Each row is a point on a landscape with many valleys, with its height.
A ball rolls from a point to the lowest of its 2 nearest points, and stops where none of them is lower. Distance is the straight distance between rows; heights are no part of it.
Z32 h=0.27: [-17 -25  11  10   3   8  -4  -7   3  11  -6  -3   5  -3  -4  -5   2  -9
   5  -3  20   8  -8   5   7 -14   0 -12  -4   0  18   7]
Z500 h=5.53: [ 11  -3  -4  -5  -2  -4   0   5 -11  11   6   1  21   1   4   3 -10  18
 -18   2 -28   6  22 -30   5   7  -8 -10 -16 -14   2 -10]
Z677 h=2.75: [  8  -7 -11  15 -10   4   1  17 -22  40 -12   5  16   8  11   7  -2 -15
  12 -20  -7  -7  -9  -1  -3 -23 -26   5  -5  -3  -5  -5]
Z565 h=2.71: [  2  43   5   1 -15  21 -14  -8  -1  -3 -15  -9 -22  19   4   0   6  -9
   4   1 -12  -4   6   6   2   7  -1   4  15  -7 -13  -2]
Z694 h=4.46: [  9 -19  26  14  -2   4   0  19  13 -32 -10 -12 -30  -5   7   5   2 -21
  -4   3  29 -17 -17  34  -9 -30   7 -20  16  13   6  22]
Z955 h=5.36: [ -8 -12  -4  -2  14 -19  19   8   6  -6  17  16  -6  -2   5   9   3   4
   0   3  30  -9 -25  11   0  -1  -5   7  11  -8   6  17]
Z849 h=3.22: [-15  12   5 -16 -15  13  -8  -5  10 -10   3   8  -7   0   0   0  16 -15
  16  -5   5 -20  -9  26 -14  -4  28  -3   3   5  -8   8]
Z16 h=5.42: [-15  -8   3 -24  10  -9  -8  12   1   0  12  12 -16 -15   0   0   1  -9
  13  -5  18 -25 -26  24 -17  -4  26   5  16  -9   3  15]
Z897 h=6.38: [ 12  18 -25 -17 -18 -11 -17   4  -4   0  -8  21  -9  -7 -16  16 -21   9
  -4   3 -26  -2  11 -19   4  -4  -9  -5   2  26 -13 -11]
Z133 h=4.48: [ 12   8   0   9   8   7  -6  18 -17   1 -11 -13 -28  12  -1   5   3 -16
  -4 -18 -18 -18  -2 -14   5 -17 -25  -6   9  -8  22 -16]
Z485 h=6.54: [  2   8 -23  -4  -8   2  -8  -7  -5  20 -17   0   0   2 -14   6 -25 -18
   8 -12 -19   0  -4 -17  14   5  -4  22   9  11   7  -8]
Z469 h=2.28: [ -5  41   4  -6 -23  35 -18 -20   0  12 -27  -7  -9  15  11  -4   3 -26
  12  -8 -15   0  -3  18   6   4   3   1   7  10 -14   8]
Z414 h=6.77: [  5 -13  -6 -14  -2  -5 -14  -5  -5  18 -15  38   6 -29 -32  -6 -20  13
   4   1  -9  12   6   0 -13 -25  15 -18  -9  40 -17  -9]
Z939 h=3.59: [  2  22   4  -8 -21   7 -23   7  10 -14  10  -6  -3   9  11  -6   8  13
  -3  16 -25   2  25   8  -4  -4  -8  -9  -8  14 -38  -4]
Z880 h=5.84: [  0 -30   4  14  19   6  12  -5 -21  28  -9 -26  30   5   1  -5   2 -18
   4 -26  -1   6  -6 -10   6   5 -21  -2 -17 -13  28  -6]
Z89 h=2.70: [-15 -40   3  -2  36 -18  12   3   3  20   8  21  22  -5  10  -7  -1   7
 -10   0  37  14 -12 -10  -3   7 -11 -11  -5  -3  18  13]
Z975 h=4.78: [  7 -27  20   6  -5   0  -8  18  11 -35 -14   3 -32   0  12  -5   4  -1
  -2   6  21 -14  -6  15 -21 -33   7 -40  12  25  -2  14]
Z327 h=4.54: [  7  20  17  14   1   9  12 -14   5 -31  11 -29 -10  15  -4 -14  15   3
  -4  19  20   8  11  11   5  30  20   6   5 -25  -4   8]
Z83 h=4.84: [-11 -29  -5  -2  16 -12  12 -24 -12  -3   5  -8  18 -28 -31   2 -19   1
   1  -8  -9  11   4 -22   6   3  13  15 -16  20  34 -11]
Z460 h=4.20: [  0  -9  27   6  22   0  -9  22  -3 -18 -15 -14 -25   3   1   3  -6 -17
  -4   5  25 -14 -19  30  -1 -21   9  -8  28  -5   6  28]
Z54 h=4.60: [  0  29  17  -3 -12  18  -2 -20  12 -25  15 -19  -2  10  -7 -12  11   3
   9  13  -4   7  18  15   3  22  32   5  -2 -13  -7   4]
Z833 h=4.81: [  3  37   1 -18 -19  18 -12 -17   8 -15   5  -9 -16  -8 -11  -7  17  -7
  10   5 -13  -7  11  18 -11  21  44   7  -2   0   5  -3]
Z681 h=3.71: [  2   7  -7  13  17  -4   8 -11 -13  -9  -2 -10 -21  16 -10   7  -5  -9
   1 -14   2   0 -25  -9  10  20   1  32  16 -16  14  -5]
Z522 h=6.95: [ -2 -18   5   3   0   6 -11 -16  -3  15  -6  18  17 -29 -36  -6 -14  12
  -2   4   0  20   8   5   1 -23  20 -17 -21  25   3 -12]
Z255 h=2.00: [ -1 -21   5  -1 -13  10   1   2  17 -22   8   7  -4 -13   7   4  30 -14
  12  -4  25 -13  -5  32 -24 -26  33 -17  -8  22  -3  10]
Z758 h=5.05: [  1  18   4 -11 -11   6 -11 -10   9   0   4  -1  13   4  -1  -2 -11  16
   0   8 -20   7  22 -13  10  24   6   6   2 -18 -20   1]
Z772 h=4.95: [-15 -20  -3 -10  -6  14 -15 -26  -5  23 -20   4  30 -15 -28 -12 -19 -11
  14   0  -4  15   7   0  11   5  21  -4 -10   6   7   0]
Z528 h=5.38: [  0   3  22   9  -8  24   4   3 -26  18 -15 -14  25  19   7  -3   4 -23
  14  -5 -10  -9  -2   6   3  -8 -18 -25  -2 -23   2   4]
Z23 h=3.06: [  5  39   8  17 -11  21   0 -22  -5  -7  -6 -22 -12  21  10 -12   6  -6
   6   5  -8  10   2   9   9  22  12  19  11 -19 -11   3]
Z12 h=7.48: [ 19   5 -13  11  -7 -10  -7   1  -3  -8  24   0   3 -13  -1   6 -11  31
 -26  23 -28  10  26 -17   4  -3 -14 -13 -25   9  -7 -23]
Z40 h=3.13: [-17 -21  -8   1  28 -11   6 -12  -3  17  -8  -6  11   2  -8  -2 -20 -24
  19 -20   7   2 -34  -9   8  21  -2  32  11 -14   8   7]
Z458 h=5.01: [ 12 -20  -1  21 -10  -8 -12  11  -2   0 -11  15 -26  -8  -5   6   6  12
   1  -5  -1   1  -1  -2  -7 -46 -13 -16   1  28   8 -13]
Z45 h=6.69: [  1  -7 -12   5 -10   6 -13 -12  -7  17 -14  10   6 -14 -21   6 -17  -5
   8  -4  -8   6   2  -1  10 -15   2   8  -7  21   9 -12]
Z18 h=6.22: [  8  25 -19 -23 -21  -5 -20  10   0  14 -14  19  -1   4   4  10 -13   4
   1  -4 -26  -7  13 -14  -1   4 -14  -1   7   7 -35  -4]
Z716 h=6.47: [  0  -7  -3 -19  23 -10 -14  16 -11  14 -15  -2  -5  -1  -3  -4 -19 -12
  -6 -25 -15  -4   5 -43   7  -5 -11  -9  -1   4  16 -18]
Z941 h=2.36: [ -4  -4  12 -19  42  -8 -17  21 -20   2  -9   2 -16  14   3  -3 -13  -2
 -17  -8  -2  -9  -1 -23   0   8  -2 -17  16 -24   2   0]
Z330 h=5.54: [-13  -5  12 -13   4   8 -26 -11  -2   9  -9  -2 -10 -20 -17 -10  -2 -29
  30 -10   6 -12 -13  14   2  -3  25  -8   4   7  27   6]
Z103 h=3.62: [ -6  23   1  -9 -24  20 -16 -10  12 -15   2   0  -2   2  -2   1  15 -12
  13   4 -11  -4   6  28  -3  -7  20  -2 -12  27 -13   0]
Z114 h=7.20: [  3  -4  -4  -7  -2 -25  21  -1  20 -21  39  19  14 -17   3  -2  15  30
  -5  27  16  12  16   6 -15   2  13  -6 -24  15   7   6]
Z869 h=4.26: [ 21  28   2  11   5  10   4  16 -30  -2 -13 -16 -25  26   2   6   5 -14
  -7 -15 -16 -17  -1 -14   5   5 -15   5  17 -25   6 -16]
Z856 h=4.83: [ 12  18 -13  -9 -17  12 -18 -19   6  15   3  -6  24  -6   1 -10 -24   5
   0  12 -32   0  22  -5  16  27  -1  15  -1  -3 -36  -4]
Z836 h=3.95: [ -1  -4  24  -7  13   2   8  15  14 -41   5  -2 -10   7   2  -3   3   1
 -21  21  30  -6   5  16 -15   2  26 -32   3 -12  -8  26]
Z984 h=3.53: [  2  37   1  -1 -15   4   4  -2  11 -23  16  -3 -19  15   7  -1  16   0
  11  10  -3  -6   4  20  -3   5  10  26   3   0 -25   1]
Z783 h=3.35: [  1  26  11  22   3  23   0 -16 -19  -8 -16 -27 -21  24  12 -10   5 -20
  -4   5  14   1 -17  16   4  17  12  12  22 -26  -2   9]
Z290 h=5.15: [-15 -17   4 -16  14 -14  12  -1   3  -8  21  12  -1 -12  -7   1   0   7
   3   4  17  -4 -15   3  -5   8  19   0   0 -13  18  11]
Z744 h=3.44: [ -6   1  -7   2  16  -1  -1 -14 -12   4  -7  -4 -10   1 -16  -5 -11 -23
  24 -17   0  -4 -34   2   4  19  12  32  14  -9  18   4]
Z205 h=3.52: [  0  -4 -19  18 -14   4  10 -27   4  24   2  -7  34  -7   1   2 -10   1
   9   7  -2  17  -8  11  13  19  -2  26 -14   2  -6   2]
Z457 h=3.64: [ -6  24  21  12  -4  34   5  -8   5 -12 -14 -27  -9  19  16  -8  13 -26
  -5  10  18  -4  -8  25  -5   1  15  -6  15 -14 -12  12]
Z234 h=3.25: [-10 -33   4   2  19 -20  -2   4  -3  19  -5  29   7 -27 -10  -4  -8  -4
  22 -10  17   7 -16  -9   2 -28   7   4  -4  17   8  -5]
Z439 h=6.94: [  6   1  -7   8   8 -20  28  -3   7 -31  24  -2 -12  -6 -11  14   5  28
 -19  16  -1   7   7 -14  11   2  -9   7  -8   5  27  -8]
Z195 h=6.29: [ 20  -4  -9  14   2   4  10 -12 -14   9   2 -33  21   5  -6   5 -10   4
 -17 -14 -34   8   8 -22  13  21 -11  11 -15 -11  20 -17]
Z186 h=4.41: [ -2 -14  -4  13   0  -7  20 -32   5  -8  18 -16  29 -18 -22   3   2  16
  -7  10  -1  24   2   3   9  24   8   8 -19   6  32  -1]
Z837 h=3.20: [-12 -42   6   7  34 -24   5   8   3  16   6  22   6 -16   7  -3   0  -5
   9  -7  40   4 -24   1   4 -17  -7  -5   0   9  14   9]
Z35 h=5.37: [  3 -28  16  10  -1  -4 -17   2   4   8 -14  26 -13 -16 -15  -7   4  12
  12 -10   6  11  -2   8 -14 -45  11 -27  -1  37  -1  -7]
Z654 h=2.35: [-10 -10  -8   5 -15  -9   9   3  13   7   5  24  11  -4  11   9  18   4
  15  -4  27   0 -17  26  -9 -24  -2   7  -8  23 -23   8]
Z597 h=7.08: [ 16  22  -9  -3  -3 -20  13  -2   9 -18  33   3   3  -2  -3   6 -12  35
  -3  14 -19   9  17 -27  12  26   0  33   4 -13 -16  -5]
Z230 h=2.66: [ -5  -6   4 -21 -17  13 -19   4  14 -22   4   6 -22 -16   0   0  26 -14
  11  -5   6 -21   0  25 -30 -16  40 -22   3  22   3   4]
Z685 h=1.23: [-24 -29  15  -2  15   6   2  -1   7  15  -1   0  21   1   8  -9   4  -6
  -6   3  35   9  -6  10  -3   0   2 -29  -1 -14   7  20]
Z755 h=3.15: [ -1  39   6 -12 -16   6 -12   8   8 -24  -4   2 -26  18   6   1  15   5
   2   7 -13  -9  11   9  -7  -2  -3  -1  15   6 -34  -3]
Z768 h=4.59: [ -5  13  14   1 -19  30 -28 -13  13  -9   5 -24  13   6   4 -11  11  -4
  -7  16 -16  13  30  24   0  -4  12 -21 -21  16 -22  -5]
Z733 h=5.63: [-18   4   4 -17  14  -4 -14   7  -8  12  -3  16  -9   2  -1   3 -11 -20
  25 -10  15 -21 -32  20  -3   3  11  12  27 -11 -11  18]
Z825 h=4.63: [ -3 -20 -17   9  -3 -12  23 -24  -9   6  17  -1  26 -36 -25   8  -9  10
   0   5  -7  11  -4  -2   3  13  14  25 -19  18  25  -7]
Z521 h=5.83: [ -6  16  -5 -21  12  -4 -17   9 -10  16 -17  15 -16  10  -7   4 -20 -24
  21 -16   5 -14 -20  -7   5  16   0  13  30 -11 -16   6]
Z883 h=7.60: [ 10   0   1   6 -10  -5  -9   4   3  -5  11   2   7  -3   9  -5   5  30
 -17  24 -13  13  26  -1  -9 -13  -9 -25 -25  10 -17  -7]
Z633 h=5.34: [-12 -21   5   2  10   1  -7 -19  -4   7  -5  -4   1 -23 -21  -6  -5 -17
  26 -10   3   0 -15   2   6  -4  17   9  -5   9  36  -2]
Z286 h=1.22: [ -8 -21   8   7  -5   6   8  -9  17  -7   9  -1   9  -9  -3   1  17  -6
   7   2  34   3  -3  26  -6 -16  20 -17  -9   9  15  12]
Z865 h=6.24: [ 14 -15   0   1  38 -17  28  11  -8 -24   8 -10 -26   8   5   6   0  13
 -37  -3   9  -4   1 -26   2   4 -23   0   0 -17  26  -7]
Z395 h=2.76: [ -4 -24 -17   4  15 -24   1   7  -4  30 -13  24   8 -22  -8   1 -20 -18
  27 -21   8  -1 -20 -18  10 -27  -2  26   3  23   0 -12]
Z655 h=5.98: [ 20  26  -9 -19  -6  -3  -5  14 -14  14 -10  -2   1  15  -4   0 -17  -1
 -11 -21 -29  -7  13 -41  11  29  -3  11  18 -21 -13 -10]
Z574 h=3.96: [  2   1   1  16  13  -1  24 -14   1 -21   9 -18 -14   7 -14   3   8   3
  -6   2  11   5 -15   3  11  19   1  14   5 -14  26   3]
Z990 h=3.74: [ 18  26  -7  10   2 -15  15  14  -1 -20  15  -4 -24  16   9   8   7  23
 -13  11  -2  -2  10 -19   8  14 -16  23  14 -26 -14  -8]
Z527 h=5.73: [-21  -9  -9   2  -5  -3  15  -6  12  26   2  13  20   4  16   7   2  -7
  16  -7  28   1 -25  17   1   9 -12  19   5  -8 -11  15]
Z300 h=5.88: [  0 -10   5 -13  -1 -14 -19   6   2  -8   4  14 -33 -28  -8   2  10 -11
  19  -7   5 -19 -12  11 -13 -23  17  -8  10  17  24  -4]
Z221 h=5.76: [ 12   8  -5 -25  -3  -4 -12   7  -3  13  -4  10  19   3  -2  -4 -23  12
 -17  -3 -35   0  27 -43   9  23   3  -8   3 -16 -12  -3]
Z459 h=4.73: [ 15 -11  -4  16   2  -5 -17  17 -13   4 -14  -2 -27  -2  -1   7   4  -5
  -3 -16 -14  -8   2 -17   3 -37 -24 -10   2  17  22 -19]
Z889 h=1.18: [-18  -7   4  13  -6  19 -12 -18   0  24 -16  -3   1   0   0  -5  -5 -28
  25 -12  11   1 -20  17   6 -12   4   6   2   5  11   8]
Z612 h=5.94: [  7   4  -1  12  -1   0  17  14  -3  -5  -1 -10 -11   8   9   6  10   6
 -12   3  -1  -6   2  -6   2  -7 -24  -4  -1 -21   9  -1]
Z816 h=5.64: [ -5 -12  10   6   9  15  -9   3 -19  18 -16 -18   5   7   1  -5  -1 -21
   6 -17 -10  -5   0 -10   5  -6 -14 -12  -3 -17  22  -6]
Z715 h=3.93: [  1   3  25  15   8  21   1   6   0 -22 -14 -28 -24  10  -2  -3   2 -20
 -14   9  25  -8 -10  22   0  -6  11 -12  16 -14  12  16]
Z139 h=6.80: [  1  -5   4   2  17  -2  12 -14  -3 -21   4 -19 -12   6 -15   6  -3  16
 -22  -3 -13  10   9 -27  13  12  -4   4  -3 -13  28 -13]
Z345 h=5.74: [  4  -5   0   8  -8  -6   3  16   4 -17  -4   4 -23   6  11   2  12  13
 -14  10   4  -7   4  -5  -9 -22 -18 -21  -1   1   2   4]
Z931 h=6.60: [  8  -5 -10  -1   7 -25   8  17   2  -8  10  25 -15   8   9  10  -3  27
 -23  12 -13  -2   8 -38 -10  -7 -16  -9  -6   1   4  -4]
Z385 h=4.88: [-13  -1   1 -24   2  -6   3  -9  -2  -1   6  10   4 -13 -19  -5  -8   0
  13  -1  -3  -6 -12  -4  -4  28  27  14   7 -20  10   3]
Z613 h=2.84: [  5   1  -2  16  16  -7  31  11  15 -12   3 -10   9   3  18  -8  13   3
 -18   9  36   1  -6  20   1  25 -23   7  17 -23  11  11]
Z893 h=1.33: [ 11   0   1   2  32 -10  13  28 -33  11  -2 -15  -7  27  12   5  -6 -11
 -10 -22   4 -16 -19 -16   2  15 -16  17  21 -36  -3  -3]
Z7 h=6.39: [  2 -14  -3  -3  28 -23   9  11  -4 -20  11  11 -27   5  -1  11  -9  12
 -19  -4   0  -5  -7 -32   1 -11 -15   1   4   0  20  -7]
Z583 h=4.37: [  1  26   3  -3 -22  18  -6   5 -11  24  -9  -6  20  17  28   0   6 -15
  14  -3 -25 -12   3  11  -5  -1 -18   7  -1 -10 -35  -1]
Z215 h=2.29: [  3 -22 -19  10   4 -10   0  17 -11  40 -12   9  11  -6   2   4 -15 -13
   7 -25   0   0 -13 -21   3 -24 -19  19  -2  10   1 -14]
Z734 h=2.85: [ -7   0 -15  12 -11  -1  16  -7  17  21  10  13  33  -4  16   3  16   1
  14   0  28  11 -11  38   0  -6 -10  23 -13  22 -25   4]
Z775 h=3.81: [  5  30  -8  -7 -12  -1   7  -6   0 -17  12   4 -25  -2  -5   6  11   3
  14   4  -2 -16  -9  14  -8   8  21  26   8  -7   6  -6]
Z260 h=4.36: [ -1  23  23  -5 -14  29 -13  -9  21 -26  22 -27   3  14   4 -14  14  -6
   0  17 -13  16  33  19   1  10  17  -2  -7   8 -28   5]
Z287 h=7.06: [  7   2 -16   5  -2 -30  28  -1   7 -21  37  16   4 -23  -5  12   5  34
  -9  23   1   8   8  -3  -2  -2  -3   8 -17  18  15  -5]
Z787 h=5.17: [  8  -2   4   2 -17  -2   3  19  17 -48  -6   4 -34   8  13   1  16  13
   1  11   8 -18   1  11 -19 -26   1 -21   5  26 -16   8]
Z313 h=5.72: [  5 -17  -5   4   7  -4  24   7 -15  28   4  -7  38  12  10   3   0  -4
  -1 -20  -5   3  -4 -19   5  17 -24   3  -9 -24  10  -2]
Z622 h=5.51: [ -1 -12 -18   2   5 -15  19   5   0  16   9   2  20   1   9  11 -10  14
 -12  -7  -4  11  -1 -29   7  15 -18  15  -4 -12   4  -5]
Z412 h=4.28: [  0   5  14  -1   5  -3  17   1  17 -34  15  -7 -10   4  -4  -5  10  12
 -11  19  23   1   7  10   1  12  16 -11   0 -19   4  11]
Z79 h=6.07: [  3  -7   7 -10  15 -16 -20   1  -4 -11  -5   8 -29 -24 -19   3  -1 -13
  19 -12  -5 -12  -5 -12  10 -20   4  -9   5  23  30 -13]
Z764 h=6.64: [  2  -6   3  -7  28  -3  -2   3 -12  -6  -5 -21 -16   8  -8   2 -11  -2
 -16 -25 -16  -3   6 -36   4  -1 -12  -4   0  -9  28 -23]
Z326 h=7.49: [  1   4   3   9 -14   6   2   4  19 -12  12 -15   9   3  14  -5  18  10
 -10  19   6  13  24  18  -5  -9  -8 -11 -17   9 -16   4]
Z682 h=6.42: [  8  -1 -18   7  -6  14  -7 -18 -10  20 -16 -22  16   3 -12  -2 -23 -13
  -6 -11 -33   9   3 -16  15  17  -3  13  -5   0  15 -11]
Z848 h=2.01: [-17 -25   5  -3   9  -5  11  -1   5  26   3  13  34   0  19  -7   6   9
  -9   4  23  14   3  -6  -4  13  -9 -19 -10 -20   0  15]
Z200 h=2.02: [ -8 -19   9  14   2   7  18   5  16  11  -5  -1  32  -4  24 -13  21  -7
 -12   6  46   8   4  24 -13  -2 -11 -24  -2  -3   6  12]
Z751 h=6.96: [  9  18 -18  -9  -8 -22   6   8  10  -5  20  21   4   1  10  11 -15  28
  -4  13 -20   3  13 -23   4   7 -10  21   0  -4 -27  -4]
Z730 h=2.72: [-10 -26 -19  13   8  -3   3  -3  -6  39 -15  -6  19   0   3   1 -14 -21
  15 -22   6   8 -21 -15  10   0 -15  29  -1  -2   9  -3]
Z690 h=6.57: [ 11  -1 -17 -12 -13  -2 -26   5  -8  17 -21  28  -3 -12 -12   3 -16  14
  -1  -1 -16   6   9  -7 -11 -18  -6 -21  -5  33 -28 -12]
Z737 h=1.50: [-10 -15   0   5 -15  -3  -6   8   6   0 -11  20  -4   4  14   2  15  12
   6  -1  14  -2  -7  10 -18 -32  -4 -17   0  24 -24   5]
Z756 h=6.41: [-24  18   9 -10 -20  22 -10   0  14   6  -5   2  17  14  23  -4  16 -15
   9   3  -5  -1  -1  17  -1   2   5   6   0   7 -44   8]
Z359 h=5.55: [ -9  -7  -8   8  15 -12  24  -4   5   8  11   2   6   2   3   6   4  -7
  12  -6  34  -4 -38  25   3  22  -6  25  18 -15   8  19]
Z267 h=2.97: [ -9 -14  25 -15  40  -8 -19  21  -9 -10 -10   9 -21  12   2  -9  -9   4
 -22  13   4  -7   2 -12  -9  -4   5 -36  11 -14   6  19]
Z509 h=6.03: [  1  20 -18 -23 -11  -3 -14  17  -5  26 -20  16  -8  12   3   8 -17 -18
   9 -18 -13 -13  -4 -21   0   7 -15   8  22  -7 -23  -1]
Z357 h=1.79: [-12  17  -2  10 -18  30 -12 -20  -6  28 -24 -11   8  12  14  -5  -6 -27
  14 -10 -10   4 -11  16   3   0  -1   7   2  -3   0   7]
Z550 h=7.38: [ 15  -9 -15  19   5  -7  10  -4  -9  -5  15 -12   5 -14  -8  14  -6  25
 -33  10 -19  13  16 -20  12  -7 -16  -3 -25  13  19 -26]
Z297 h=4.01: [ 19  39  -8   6  -5  -3  -2  15 -15  -9  -4  -1 -35  23   7  11   5   5
  -7  -1  -9 -11   6 -17   5  10 -12  18  23 -22 -16 -16]
Z2 h=6.14: [ 13  10 -10  -2   2  -7   6   3  -9   3  -1 -14  -1  13  -7   7 -15   7
 -19 -17 -29   1   7 -37  11  20  -5  18   6 -17   6 -19]
Z998 h=5.47: [ 11  13   0  -1 -15  -9  -7  13  11 -42  -4   8 -39   8   0   0  10  28
 -11  18 -10  -8  14  -7 -13 -19  -5 -27   1  16  -3  -2]
Z809 h=4.00: [ -4  19  15  -8 -21  26 -17  17  17 -25  20 -11  -2  18  13 -12  23  -8
   1  16 -21   9  21  19  -4   0   2   2   3  26 -51   6]
Z454 h=5.16: [ -7 -15 -10  -8  -2   6  -7 -28 -12  15 -11  -3  16 -29 -33 -13 -15 -16
  20   0 -14   4   0   0   4   7  26  14  -8  17  28  -3]
Z472 h=3.51: [ -9 -19  25  -6  21  -3  -6  20   3 -19  -6   4 -15   7   8  -6  -5   0
 -20  15  23  -9  -6   8 -15 -14   8 -36  11  -7  -2  30]
Z52 h=4.19: [  2   6  -1   7   0  -8  23 -21   6 -20  21 -14   4  -6 -19   4   5  18
   0  10  -7  12  -1  -5   7  29  13  18  -6 -12  22  -2]
Z749 h=3.98: [  0  13   0  -1 -26  16 -28  -2   7 -12 -14  -2  -9   4  -1   2  14   3
   3   4 -11  -3  12  21  -7 -20   5 -23  -7  36 -21  -5]
Z900 h=3.21: [ -7  -5 -13   0 -13  -4  12 -16  13  20  15   9  40 -12   6  -1  -2   8
  12  10  14  15   0  22   4  13   1  23 -19  10 -24   4]
Z605 h=7.26: [  3 -27  -1  15  15  -4  11  -6  -6   2   3  -8   2 -13  -9   7   1  13
 -20  -5   6  17   9 -17   8 -19 -14  -4 -17  13  34 -14]
Z805 h=3.78: [ -2   5 -11  21  -9   9  11 -15   1  27  -5 -16  21   9  13   0  -3  -7
   6  -5  -9  11 -11   4   6  21 -14  21  -4 -18  -2   7]
Z629 h=4.06: [  3  24   8  14 -13  21   9  -5  -6  16  -3 -24  13  15  22  -5  11 -10
   6   3 -13   0   2  12   0   8 -15   7  -1 -24 -10   5]
Z891 h=5.95: [-28  -9   9 -10   1   4  11 -14  15  15   6   5  30   6  12  -3   2  -6
  12   0  26   5 -16  17   1  25   9   2   7 -22 -18  23]
Z979 h=6.79: [ 13   4 -28   2  -6 -31   8  24   3   6  14  31   1   5  20  14  -9  28
 -14   9 -15  -2   2 -31 -11  -9 -22   9  -7   6 -21  -7]
Z322 h=3.14: [ 16  14  -7  11   7 -17  33  21  19 -16  15  -1   2   5  25  -9  17  16
 -15  18  23   3  11   8  -3  19 -36  14  11 -19  -1   3]
Z69 h=5.65: [ -4 -12   2 -18  -1 -18  -8  17   5 -18  13  23 -30 -14   4   3  12   3
   8  -1  12 -29 -19  18 -24 -19  18  -9  13   9   1  10]
Z676 h=2.39: [ 13 -27   3  23 -17   2   9  16  10   0 -17  11 -14  -2  19   0  22  14
   1  -6  19  -2  -7  23 -20 -44 -11 -16   2  36 -20   0]
Z306 h=4.35: [ -5  -3   5  -1 -20  21 -29 -10   3  11 -21  11   9  -7 -11  -3   3   2
   4  -4  -3   8   8  22  -8 -24  12 -24 -14  34 -23  -7]
Z934 h=6.10: [ 11 -18   4  10  26  -4  26  15  -9  -8  -1 -15  -6   5  10   0   9   1
 -22  -4  13  -6  -3  -7   3   2 -29 -10  -2 -20  29   2]
Z928 h=4.86: [  0   1  13  14 -18  28 -16 -10  -6  11  -9 -21  19   1   2  -8  10  -1
  -9   8 -12   8  23  18  -1 -14   2 -31 -24  -2   0  -6]
Z216 h=6.28: [  0  -5   0 -15  23 -15 -17   3  -5  -9  -6   8 -20 -10 -18   4 -16   0
  -4 -11 -12   2   9 -38   9 -14  -4 -12   2  23  25 -17]
Z512 h=4.61: [ 13  25   0   1 -21  21 -14  -6  -6  24   7 -14  24   6  21  -9  -9  -7
   6   4 -35  -5  17   8   6  17 -15  17  -9  -9 -39  -3]
Z71 h=4.68: [ -9  -5  -4 -16 -17  17 -24 -20  -1  26 -22  15  25 -13 -21  -7 -15  -5
   7   3  -5  10  15  15   4  -5  16 -14 -13  19 -23  -4]
Z529 h=3.43: [ 10  13 -10   1   6 -26  24  13  16 -15  27  11  -7   7  17   4   7  29
 -12  17   8   6   8 -10   0  13 -23  16   6 -15 -13   4]
Z721 h=1.83: [  3   4   5 -11  46  -8 -17  26 -26  13 -16 -15 -14  16   4   0 -15 -18
  -4 -27  -2 -15 -14 -20   7  10  -5   5  23 -23  -1  -7]
Z388 h=2.49: [  3 -13   5  18  10   3  28   9   6   4  -4 -12  28   2  22 -14  18  -6
 -17   5  31  -1   1  20  -3  13 -28 -15   2 -20  24   9]
Z301 h=4.07: [  9  29  -9 -22  -6  -7  -3   1 -10 -13   4  12 -35 -12 -24  11   0   1
  10  -3 -10 -17  -4  -7  -3  13  15  16  15   0  16  -9]
Z259 h=4.34: [  7  29   0 -15 -10  -2  -6  -9   0 -23   6   4 -14  -3 -25   7  -5  15
   1   8 -20   0  16 -11   8  15  15   1   4  -3   7 -10]
Z779 h=6.17: [-29  -2  11 -12 -11  12   3  -8  19  22   2   5  40   8  26  -7  11  -9
  11   3  14   7  -1  17   1  12   6   7  -6  -6 -43  17]
Z575 h=4.62: [ -4  13  -6 -32 -12 -11   1  -6   2 -10  11  19   1 -20 -18   2  -7  14
   7   9 -17  -8   9 -11  -6  18  24   7   0  -6   2  -3]
Z172 h=5.14: [ 12   8  12  12 -12  18   0   3 -23   7  -4 -17  22  14   0   0   4  -4
   1   2 -25  -3  16   2   9  -6 -16 -26 -19 -17   7  -6]
Z661 h=5.29: [ -5  -5  -8  -4  -5  -3   1 -11   3   6   0   3  18  -3  -5   5 -16  12
  -4   5 -13  11   9 -18  12  14   2   8  -6 -10   1  -2]
Z991 h=7.34: [ -4   0   3  -9 -12  -4   7  -1  23 -26  29   5  12  -4   4  -4  18  14
   3  18  12   9  18  17 -12  -3  17 -10 -20  13 -13   9]
Z102 h=7.12: [ -8 -23   0  10   6  -4   7 -14   0   6   7   9  18 -17 -17   3  -4  20
 -11   8  11  24   8  -6   7  -9   6  -9 -23  13  19  -6]

Two balls start at each pair of points below. Name the first point that both come to, or write never.
Z7, Z955 => Z565
Z779, Z756 => never
Z883, Z751 => never
Z459, Z931 => Z32
Z83, Z661 => never
Z313, Z485 => Z661
